Each scene shows the same named points in several views. A view is turned or mirrored, and shifted as a whole, has a little noise and may leave points out.

Scene 1
View 1
<209>: [-28 -13  -1 -16 -17  -3   3 -42   2  12 -31  20  -9   4  11 -39  24  35
  20  32   5  19  -8   6   7  -2  25   2   2 -14 -10 -18   9 -14  10  15
   5  12   7 -21  -4 -15   0   5 -11 -11 -10 -17  11]
<24>: [-17 -26 -21 -26 -15 -10   9 -67  19  23 -45  41   6   3  13 -46  32  32
  39  35  14   0   3  -2  12  27  28  -2  10 -33   8 -10  26 -31  23  21
  14  -6  10 -15 -14   7  17   8 -14  -7 -13  -6  11]
<17>: [ -3 -21 -32  -6   8  -2  23 -70  11  25 -48  26   4   1   4 -23  22  19
  11  25  18   7  22 -20   8  36  35  -9  -6 -34   2 -17  19 -23  25  14
  24 -19  -6  17 -21  13  40   2   6 -12 -20  -7  14]
<229>: [-34  -5  -3 -16 -14  -7   1 -33  32   8 -24  23  33  -6  -1 -35  19  16
  29  28  10  19 -27  26   3  -2   0  17  30   4   0  -3  24 -12   1  -3
   3  21  19 -60 -13   3 -18  18  -1  -7   1 -25  -6]
<171>: [-12 -13 -28   4  13   5  18 -58   5  17 -37  16  13  -2  -7  -5  13   9
  -5  16  14  17  19 -18   2  30  28  -2  -7 -22  -4 -19  14 -16  13   6
  24 -17 -11  13 -24  11  40   4  20 -18 -17 -12   6]
<182>: [-25  14  -7  19  13   6  10 -22  14   1 -17 -10  25 -11 -14   9   8  -9
 -23   6   7  35 -12   7  -8  -2   8  15   5  11 -17 -15   1  10 -11 -16
  12  14  -4 -29 -16   0   4  12  29 -20  -4 -29  -9]
<202>: [-33   3  -2  -6 -11  -6   5 -28  31   7 -22  11  31  -7  -5 -26  18   6
  14  19  11  26 -27  28  -3  -1   3  22  30   7  -9   2  20  -5  -1  -9
   5  20  17 -55 -13   9 -17  18   1  -9   5 -23 -11]
<200>: [  1  11 -17  19  -7  -1  29 -36  10  14 -47  -8  -5   8  16 -35  30  19
   0   1   5  19   1   0 -18   6  38   7   3 -17 -32  -7  -9   0  17  12
  26   4   4 -11   7   4   7   8 -20 -10   0 -14   8]
<217>: [ -5 -16 -25   8  13  10  18 -62  -9  18 -42  12 -14   4   1  -8  22  26
 -13  17   8  17  24 -26   4  23  41 -11 -20 -28 -12 -31   0 -14  17  14
  26 -11 -18  27 -15   0  44  -1  12 -18 -21  -9  14]
<242>: [ -5  -7 -24   6   4   4  22 -55   2  19 -44  10  -8   2   7 -25  24  22
  -4  15   8  17  16 -18  -3  19  39  -2 -10 -27 -16 -16  -1 -11  21  15
  26  -8  -7  12 -10   3  27   4   0 -14 -15  -9  12]
<195>: [-21 -22 -29  -5  16   4  14 -63  14  20 -31  25  23 -10 -15  -1  10   5
   0  23  16  17  13 -14  11  33  19  -1  -7 -22   9 -24  25 -21  10   0
  17 -17  -9   3 -36  12  41   3  34 -18 -22 -13   2]
<237>: [-12  13  -3  24   4  10  15 -30 -11   4 -28 -17 -20   0   4 -12  19  17
 -27  10  -2  33   4  -9  -8 -12  34   1 -17  -5 -37 -23 -19  12   2   9
  19  15 -14   1   2 -14  13   2   0 -19  -8 -21  11]
<36>: [-14  14  -3  14  -9  -3  16 -25   7   4 -32  -6  -4  -1  12 -28  26  17
  -4  10   4  25 -14   6 -11  -6  25   9   5  -6 -31  -7  -5   4   4   9
  15  18   4 -25   7  -4  -6  10 -12 -11   0 -20   6]
<23>: [-27  12  -3  14   2   4   7 -25  14   2 -17  -6  19  -7 -10  -2  12  -2
 -15  11   7  34 -11  11  -8  -8  10  14   8  11 -22 -12   3   8  -7 -11
   9  19   2 -38  -8  -1  -7  13  19 -13  -2 -27  -6]
<71>: [-23 -14 -15 -20 -17 -13  13 -50  30  20 -40  28  23   4  10 -48  29  22
  37  29  15   8 -14  15   0  16  19  14  25 -16   1   2  24 -24  17   8
  12   3  18 -37 -11   9  -2  14 -14  -4  -3 -11   1]
<120>: [-62 -31   3 -38 -14  -5 -17 -42  20   8 -11  45  27 -12 -11 -19   4  20
  31  51  11  22 -22  18  31  -7  -9   2  14   3  19 -22  35 -18  -8  -2
 -11  20   9 -48 -29 -14  -4   7  24  -7 -15 -23  -2]
View 2
<24>: [ -2  21   1  -4  27   7  28 -22   1  -3   1 -24   0 -10  19  13   1  22
  -2 -24  -9 -14  -1  17 -14  31 -10  21  -9  46 -14   8 -20 -26  13  36
  -4  17  -8 -13  24  12  36  14  -5  13   9  20 -15]
<229>: [ 20  23  10  20   5  10  -4   2  -1 -15  -2  -3  18 -30  29  13 -13  30
   5  -8  -6 -29   8  14 -21  -9 -25  -4  17   8   0 -18   4 -42  12   8
   2  15 -42 -10  29   2   0  18 -15  -3  15  -8 -35]
<71>: [ 19  17  -1   0  24  18  21 -17  12  -3  15 -20   2 -19  22  12  -8  26
   1 -12  -9 -31  -6  15 -21  21 -14  20  13  29 -11 -10 -10 -26   1  33
   6  19 -28 -29  35  12  16  18  -5 -13   4  10 -29]
<237>: [-33  13 -52  14  16  10  10  19   6  -8  -8 -15   5  26  13  15 -23 -39
 -11  -1   8  -1   0   3 -18  -1  20 -10   6  12  11 -23   8  -8   5 -11
   2  15  -1  -2   7 -15 -21 -35 -17  39  -6 -17  22]
<171>: [-16  -1 -23 -18  15  -8   8  -4  -6   0   8 -23   4  19   1  -6 -18 -25
 -29 -19  -8   8   7  15 -15  19 -20  22   0  29  18  24 -11 -17  14  13
  -6  13  10 -16  17 -11  21 -21  -5  30   0   6   0]
<195>: [-13  -3 -12 -20   6 -17   3  -6 -14   0   4 -16  11   9  -4  -9 -17 -16
 -34 -25 -12   8  13  16 -12  16 -36  21  -3  29  22  33 -13 -26  25  10
 -12  15   9 -13  20 -12  35 -18  -2  33   7   8 -10]
<182>: [ -3   6 -29  12  -8  -1 -20  25   0 -12  -5   3  21   5   4   2 -31 -21
 -18  -1   3  -7  16  10 -28 -23 -21 -12  25  -8  32  -7  16 -23  13 -15
   0  12 -23  -8  22 -27 -19 -21 -17  18   5 -22  -8]
<17>: [-19   4 -21 -20  24  -4  26 -18  -2   4  11 -30  -2  16   5   0 -10 -16
 -25 -24 -11   1   0  11  -9  34 -12  29 -13  44   2  24 -21 -10  14  24
  -4  19  12 -21  18   3  32 -10  -2  28   0  17   3]
<202>: [ 20  18  -4  15  -1  10  -9   7   3 -13  -1   1  18 -20  22  10 -17  19
   2  -3  -1 -29  11  10 -27 -13 -26  -7  24   2   9 -22   8 -38   8   8
   4  13 -44 -11  31  -3  -9   9 -15  -2  10 -13 -34]
<217>: [-34   5 -39 -13  22  -3  21  -3  -5  -2  -1 -27  -3  32   1   2 -12 -35
 -25 -21   0  11   2  10  -8  28   4  19 -11  38   8  18 -12  -7  15   9
  -9  18  17  -9  11  -8  18 -29  -6  47  -2   7  22]
<200>: [ -8  11 -40   2  29  22  19   3  22  -1   9 -22  -1  13  17  17 -14 -17
  -3  -2   0 -19  -8   5 -19  17  15   8  15  15   2 -25  -4  -2  -4  13
  14  21 -11 -22  27  -6 -17 -16 -12  11 -11  -9   6]
<209>: [-12  30 -11  21  16  11  21  -4   2 -12 -12 -20   4  -7  30  18  -3  11
   5 -12   6 -17  -1   7 -17   7   4  -3  -4  32 -15 -20   0 -27   8  13
  -2  17 -14   0  11  10  11   4 -17  29  11  -2  -6]
<242>: [-22   7 -34 -10  26   4  20  -4   7  -2   7 -27  -2  24  12  10 -12 -26
 -16 -11  -4  -2  -5   9 -12  27   2  16  -3  32   3   1 -10  -5   8  14
  -4  17   8 -16  15  -4  13 -19  -7  30  -6   1  12]
<36>: [ -9  17 -33  20  18  20   8  12  14 -10   1 -13   8   9  23  18 -19 -13
   1  -2   6 -20  -1   2 -21   1  11  -8  16  10   5 -32   7 -13   0   3
   8  17 -20 -12  22  -7 -19 -11 -16  17  -2 -13   0]
View 3
<202>: [ 15   0  -2 -10  -7 -23 -14 -26  12  12   8 -19   9  21  -1   1  -2   0
 -11   3   0  10   0 -10   1  20 -24  11  -9  -3   0 -13 -31  12  20  33
  33   7 -14   6   2 -16  -4 -19  18   4  18  10   1]
<217>: [ 31 -18  25 -20  -4  14 -14 -24   2  29  -7   2  26  12  -9  35  -4  22
  23  -7  25 -22   1 -13  16  38  64   2  27  26  12 -10 -10  -5 -31  35
 -28  -9  -6   8   2  -7  10 -13  -3   6 -41 -11  -2]
<209>: [ 21  -4   8 -11  10  -3 -11 -29  15   6 -21  15   3  33  10  15   0   4
 -10   0  32 -14  -7   2  16  14   4  11  12  15   8 -33 -43  -2  -2  17
   8  -8  -8   7  -5   6 -11  -4 -10  14  -3  13 -22]
<237>: [ -1   5  24 -41  30  -8 -21 -30   4   1   8  10  30  14   9  20 -11   5
  11  -6  10 -33   6   2   8  -5  41   1   9  15  15 -26   8  13  -1  29
  -4  -6 -23  18  -7  -4  -1 -23  19   8 -28  -6  -1]
<200>: [  4   5   9 -17  18   0  -9 -37  17  18  -4  14  16  18 -10  25 -19  -9
  -1  -2  32  -8 -16   2  -1   4  40  -2  -1  17  26 -19 -14  11  -6  30
   3  10 -17   4 -14  -4   4 -38  19  -3   1  -1  -1]
<17>: [ 40 -21  12  -1 -21  16  -4 -19  11  47 -20   2  15  18 -20  35  -1  16
   8  -3  37  -2  -5 -18  13  53  49   5  20  19  11  -5 -31  -5 -33  37
 -17   0  -2  -6   1  -8  11 -15 -11   0 -25  -4  -9]
<24>: [ 37 -16   2  10 -21  13  -4 -26  19  36 -33   8  -7  32 -13  25   6   9
  -9  -2  46   9 -13  -7  15  48  13   7  14  15  10 -21 -60 -12 -19  26
  -2   0  -1  -9  -5   4  -3 -10 -20   7   3  16 -25]
<23>: [  6   5   9 -28   6 -27 -21 -26   4   2  18 -16  19  15   7   2  -4   3
  -2  -1 -14  -9  10 -10   4   8 -11  12  -3   0  -1 -14  -6  20  22  32
  28   1 -17  21   0 -14  -3 -16  28   2   4   0   6]
<182>: [  6   1  10 -33   2 -27 -20 -26   0   8  24 -24  29   9   7  -1  -4   8
   4  -2 -22  -8  12 -13   2  13  -6  14  -4  -2  -5  -7   1  22  18  37
  21   2 -20  20   6 -20   1 -18  31   1  -5  -4  10]
<120>: [ 37 -12   1   0 -21 -17 -18 -13   2   5 -23 -17  -1  40  19  -8  26  18
 -12  -2  -3  -1   7 -11  26  43 -57  25  11  -7 -27 -29 -51 -11  20  17
  26 -13  -2  14  13  -3 -17  27 -15  22   5  23 -31]
<195>: [ 39 -26  10  -5 -35   3 -10 -15   0  38  -4 -19  21  13 -13  23   9  26
  14  -4   3   4  11 -26  18  62  24  13  20   7  -5   1 -19  -4 -17  39
  -8  -4  -3   8  11 -16  10  -8  -5   2 -27  -6  -2]
<229>: [ 20  -1 -11   0  -8 -20  -9 -28  16  10  -8 -11  -4  34   4  -4   4  -1
 -17   2  12  15  -6  -5   4  24 -46  13  -7  -4  -3 -24 -48   7  23  23
  37   6 -10   5   2  -5 -13  -5   7  12  29  19 -13]
<71>: [ 29  -6  -9  10 -14  -5  -6 -31  24  25 -23   2  -8  30 -10  13   2  -4
 -17   0  35  15 -16  -5   6  33 -13   9  -2   8   9 -21 -56   0   1  25
  23   5  -8  -5  -7  -2  -4 -18  -8   6  21  16 -15]
<36>: [  2   7   5 -22  25 -15 -13 -34  19   3  -1  11  15  19   2  13 -11  -6
  -6  -2  18 -15 -10   4   3  -5  15   1   0  11  18 -25 -17  17  10  26
  15   5 -21  11 -12  -3  -5 -28  20   4   5   6  -3]
View 4
<23>: [  7  21   4 -15  32   0  -9 -27  14 -11 -12   5   4   2  -5   7   2   9
  -6  -6 -10  25 -13   5  27 -15  -5  30 -33 -12   7   2  13   5  13  -3
 -18  -3 -12   2  14 -10  15   6   6 -17   4 -11  13]
<217>: [-11  39   2 -12 -21  18  13   0  -7  -4   6   8 -35  -1   6  35 -17 -23
 -33 -56  16  -4 -19  52   4  22 -21 -16 -13   2 -13 -14  22   4  33 -12
 -24 -40  12   6  10  18  -3  35  -1  11  -2 -16  18]
<36>: [ 12  21 -11  -8  31  -1   8 -23   7   1 -33 -13  13   2  -2  38  -2  11
 -17 -10   7   7  -6  14  17   1   1   8 -12 -12  -2  -6  14   2  29   8
   1 -13  -3  16  24  12  17  21   4   0   2   5  10]
<209>: [ 22  20   1  -5  27  19  13 -16   4   8 -16 -17  19 -13  -4  55   1 -13
 -44 -38  10  -8 -18  23  11  12  15   2  10 -27  21 -14  11  -1  37  -3
  -1 -21  14  18  11  20  10  22  -4  11   6 -11   2]
<237>: [ -5  39 -15  -8   9   1  10 -22  -3  -5 -19   8  -8   1  -6  16 -12  -6
 -18 -18   7  14  -2  20  15  -8 -18  22 -25 -10 -19  -7  15  14  27  -7
 -10 -29   4   5  16  13   9  38   5  -7   7   1  22]
<120>: [ 40  -2  37 -12  46  37 -14 -17  19   8  14  -7  25 -26  -7  39  18 -10
 -47 -46 -10   4 -34  11  25   3  29  15  10 -40  76 -15   2  -8  26 -14
 -18   4  18   6 -11  -6   7 -14 -15   1   3 -41 -12]
<242>: [ -4  29   1 -14  -6  12  17  -2  -3  -3  -8  -2 -18   1   5  43 -12  -9
 -32 -44  14  -5 -17  47   5  24 -13 -17 -10   0 -10 -15  25  -1  34  -1
 -15 -32   3  16  20  15   4  29  -3   8  -5 -10  13]
<17>: [  1  21  17 -16 -16  25  14  12  -1  -1   8 -13 -29  -2   9  57 -14 -15
 -37 -58  16 -12 -30  60   0  40 -10 -38   1   4   4 -17  29 -10  34  -2
 -26 -33   5  19  13  20   3  18  -7  13  -8 -21   6]
<195>: [ -1  18  35 -26  -8  33  -3   6  10  -8  24   6 -31  -2   6  34  -5  -9
 -29 -58   0   0 -38  51   9  28 -11 -23 -13   2  21 -13  26 -11  21  -9
 -37 -17   0   8  -1   3  -1   1 -12   2  -5 -38   6]
<171>: [ -4  26  23 -21 -12  24   1   6   4 -10   7   4 -30   4   8  38 -12  -9
 -25 -52   6  -3 -25  55   9  26 -17 -22 -15   7   1 -10  26  -4  24  -3
 -32 -26  -2  10   7   8   1  13  -6   5  -6 -23  10]
<71>: [ 32  -4  18 -15  38  15   6  -7  13   9 -17 -27  26  -8   3  73   3  11
 -35 -32   8 -11 -26  38  12  30  19 -20  15 -11  38 -21  16 -13  31  13
  -4  -3  -3  33  18  11  18  -2 -10  12 -10 -14  -8]
<202>: [ 30  -5  16 -16  53  10 -11 -19  23   4 -19 -19  31  -4  -2  43  12  21
 -18 -13  -8   7 -24  15  26  -1  18   9  -5 -18  40  -8  12  -8  17  11
  -5  15 -16  21  13  -7  20 -16  -8  -7  -4 -14  -2]
<182>: [  8  13  13 -23  28   6 -15 -19  17  -9  -5   4   0   5   2   5   2  12
  -4 -10 -13  23 -17  16  30 -10  -9  21 -35  -7  12   2  18   3  10  -2
 -21   5 -15   1   8 -12  14  -3  -1 -17  -1 -16  12]
<229>: [ 35  -6  22 -14  52  17  -5 -20  21   6 -17 -23  35 -11  -7  54  14  16
 -24 -19  -4   3 -23  17  23   9  25   3   4 -22  50 -12   8  -8  24   9
  -3  12  -4  25   8  -2  20 -17 -12   0  -4 -19 -12]
<24>: [ 15  15  16 -13   5  22  19   4   2   4 -10 -24   1  -9   6  75  -7 -10
 -42 -55  20 -18 -24  52  -1  40  11 -38  16  -5  16 -23  18  -8  38   9
 -11 -24   5  29  19  24  13  14  -8  19  -8 -14  -1]
View 5
<36>: [-25  15  22 -28  -1  -7  -2  15 -12  -2  19 -35  -9 -24  18   9 -25 -12
   0 -10 -17   0 -13  16  22 -18  42  16 -15  16   5 -15  -8   7  -3  -6
   7 -20  18   4   9 -17 -10  25 -29  -8  13 -14 -10]
<182>: [-33   1   1 -28  24  -7  -1   1  -7 -13  15 -11  18  -5  18  15 -14   8
  17  27 -10   9   2  21  22  -8  22  13 -14  20  12 -24  -6  -6 -17   4
  13 -11 -16   9   2  10  11  23 -14  -4   3   6 -20]
<217>: [ 30   9  36  17  -9  18  -9   3  -4 -12   5 -23  -7 -23 -13  30 -18   2
  26 -14 -13  42 -15 -22  16 -17  19  21 -11  32   8 -16   3  13  -3  43
  -7 -56   1   0 -21 -29 -15  -1 -19  -4  39 -21 -25]
<237>: [-13  13  32 -10   4   2  -5   3 -15 -20  28 -31  -7 -21  17  40 -11  -6
  10  -2 -24   8  -9   4  36 -19  43  22  -9  26   3 -19  -6  11 -15  24
   4 -25   7  11 -16 -28 -14  21 -41  -8  28  -5 -18]
<195>: [ 27   2  10  12   4  11  -6  -4  11   6 -14  -1   9 -17 -19   4 -23  14
  36  -1   5  48 -16 -18   0 -10  -5   7 -14  36  14 -14   6   4   3  30
  -1 -45 -14  -2  -5  -3   3  -7  10  -3  15 -17 -34]
<171>: [ 20   4  21   2  -5  12 -10   4   4   0  -5 -16  -1 -20 -15  15 -22   7
  34  -8  -6  42 -11 -17   5 -16   3  14 -13  31  11 -13   6   8   4  33
  -3 -49  -7   0  -8 -13   3  -4  -2  -2  29 -16 -24]
<200>: [-13  11  34 -26  -8  -2  -6  22 -12  -4   7 -44 -21 -26   7  18 -33 -12
  10 -26 -22  13  -9   7  17 -22  36  19 -15  19   8 -15  -5  12  12   6
  -5 -36  17   1  12 -31  -5  21 -33  -9  29 -23   1]
<202>: [-30   7  -2 -38  13 -17  -3  17   0  20   1 -20   8 -17  10 -28 -29  -1
  -1  -5  -4   5 -17  32   4  -8  26   2 -19  16  10 -16  -9   1   3 -29
  16  -6   7   3  33  13   0  15   2  -7 -22 -10 -20]
<229>: [-24  13   0 -29   6 -17  -4  13   1  28   1 -16   4 -22   4 -39 -30  -8
  -3 -10   2   6 -24  29   1  -8  23  -3 -19  18   9 -12  -8   2   3 -34
  23  -7  10  -2  32  16  -7   7   5 -11 -26 -15 -24]
<242>: [ 18  10  34   1  -8  11  -5  13  -7  -4   1 -30 -13 -26  -9  20 -25  -1
  19 -22 -14  32 -18 -14  15 -25  21  17 -12  31   6 -13   0  12   7  28
  -7 -51   8  -1  -5 -31 -10   3 -17  -7  33 -25 -15]
<71>: [  4  16  15 -22  -6  -9  -6  22   4  33 -10 -29  -8 -30  -8 -36 -39  -5
   3 -38   2  19 -30  10  -8 -14  17  -3 -23  22   9  -7  -8  10  18 -21
  14 -28  19  -8  36  -5  -5   1   6 -10  -6 -29 -15]
<24>: [ 29  15  25   4 -20   2  -6  20   5  32 -14 -26 -12 -34 -19 -33 -34  -6
   5 -47   2  34 -38  -6  -8 -15  12   2 -19  30   9  -4   1  17  21   0
   4 -47  23 -12  18 -15 -19 -14   9 -11   5 -39 -26]
<17>: [ 37   8  30   9 -14  13 -10   9   3   7 -13 -25 -10 -27 -21   4 -31   0
  32 -29  -4  48 -20 -22   0 -20   7   9 -13  32  12 -11   1  16  15  30
  -5 -59   5  -4  -2 -25  -6  -9   3  -4  33 -30 -25]
<120>: [ -1  16  -7  12  13  -3  -1 -11   4  34  13  13  32 -11  -4 -45  -5   4
  -8   8  19  12 -52  16   1   7  17  -8 -18  35   4  -4   0   4 -23 -15
  33  -4  -3  -2   4  27 -21 -14  25 -13 -48  -3 -65]
<209>: [  3  21  28  -1  -8  -1  -4  10 -11  22  13 -29  -8 -29   0 -14 -19 -15
  -8 -29  -8   8 -39   6  12 -14  37   9 -17  25   2  -6  -5  16  -3  -7
  15 -28  25  -4   6 -18 -28   2  -9 -13  -2 -22 -29]
<23>: [-35   5   4 -31  19 -11  -4   5  -7  -6  14 -16  12 -13  19  10 -17   4
   7  14 -11   5  -5  20  21  -9  29  10 -14  20  11 -22  -8  -3 -15  -3
  11  -7  -3  11   6   6   2  24 -16  -8  -2   1 -19]
View 6
<23>: [ -8 -11 -10  -1 -39   2  17  -2 -31   4   7  -8   2  13  -6  20 -11   4
  -1 -26  29   9  30 -13  -6 -17  12 -11 -28   5 -40 -25   2   7  -4 -10
   2   7  11  -9  12 -12   9 -41  -2  31   6   1  13]
<242>: [ -9  14   5  24 -26 -18 -11 -13  -5   5  -4  13  24 -10  25 -22 -24  15
 -11 -31  -2 -16  35 -13  -9   4 -15  10 -56   5  -2 -29   8  20 -19 -11
 -14   4 -12  18  17 -11 -34 -12   4   6 -18   5  36]
<171>: [-12   4  -8  27 -22 -20   5 -15 -10 -14   1  14  32  -1  22 -19 -31  14
 -12 -33  12  -5  38  -8   8  10 -24  21 -54  12 -16 -15  12  16 -23 -25
 -14   4 -19  20  14  -5 -40 -11  10  21 -25   6  30]
<120>: [  4 -15  13 -14 -11  34  35  12 -36  25 -16  19  10  21  -8   4  23  25
  36 -29  22  34  18  -8  -1   8 -29  27 -23  41 -23  -2 -18 -16 -24 -39
  18 -24   1  -7   9  35  -9 -38  41  44 -10  -2   7]
<182>: [-12 -13 -19   6 -36  -1  18  -5 -28  -7  11  -5   7  15  -6  23 -19   5
  -4 -29  35  11  36 -15   4 -22  14  -9 -27   8 -46 -21   6   9  -7 -14
   1  13  10  -4  13 -16   9 -36  -6  33   2   2  15]
<200>: [ -8  12  13   1 -37 -21 -14  -8 -11  16   2   2  10  -4  11  -5 -21  10
 -12 -22  -5 -22  23 -13 -26   0   5 -15 -51  -6  -1 -45   8  24  -5   7
 -14   7 -12   8  15 -21 -14 -23  -3  -5   1   1  19]
<36>: [ -3   8  14  -2 -39  -8  -5  -1 -18  23   2   0  -3   2   2   7 -11   7
   0 -24   3  -9  27 -15 -25 -12   9 -15 -36  -1 -12 -43  -1  18  -3   1
  -9   4   1  -2  16 -17   3 -33  -4   5   5  -3  17]
<217>: [ -7  13  -4  36 -28 -17  -8 -15  -3  -7  -5  15  23  -8  27 -20 -30  10
 -12 -36   2 -13  48 -17   2  -7 -10  12 -57   6 -17 -21  -2  20 -19 -18
 -10   8  -6  15  20 -11 -30  -7  -7  10 -23  12  46]
<209>: [  4   7  24  -3 -23   9  -1   0 -18  34 -15  18   3   2   8 -11  11  17
  17 -27  -9  -1  19 -11 -25   5 -11   9 -39  17   2 -33 -14   8 -13 -12
   1 -14  -5   0  17   9 -10 -27  18   9  -5   1  22]
<71>: [ -5  -1  21 -22 -18   0  11  10 -18  31   4  12  16  12  -2  -6  -2  25
   7 -12   4  -2  -1  -1 -21  27 -27  10 -46  17   8 -33  12   2 -16 -15
  -4 -12 -23   0   8   8 -24 -32  41  12   0  -9 -10]
<237>: [ -3  11   4  26 -44 -10  -8 -15 -13   6 -10   4   3  -9  17  -3 -18   4
  -5 -34  -3 -13  46 -22 -11 -25  16 -11 -40  -6 -23 -35 -10  26  -5  -4
  -6   8  12   4  25 -20   0 -19 -27   6  -6  11  45]
<195>: [-13  -3 -14  27 -15  -9  16  -8 -11 -15   2  16  39   8  19 -18 -24  19
  -7 -32  24  10  39  -8  15  11 -32  33 -50  25 -25  -2  14   6 -26 -36
  -7   4 -18  16  13   3 -45 -14  20  35 -26   3  28]
<24>: [ -4   3  26  -4 -12  -1   3   4 -10  29  -9  21  27   2  15 -23  -1  26
   7 -21  -9  -3   8  -5 -17  34 -39  22 -53  23  16 -26   4   8 -23 -18
  -8 -18 -31  12   8  11 -42 -18  41   7 -16  -2   9]

In a view up to two points have been moved. Name them for each view, in the order of its rows, or write none.
view 1 => none
view 2 => <71>
view 3 => <202>
view 4 => <23>, <24>
view 5 => <120>
view 6 => <217>
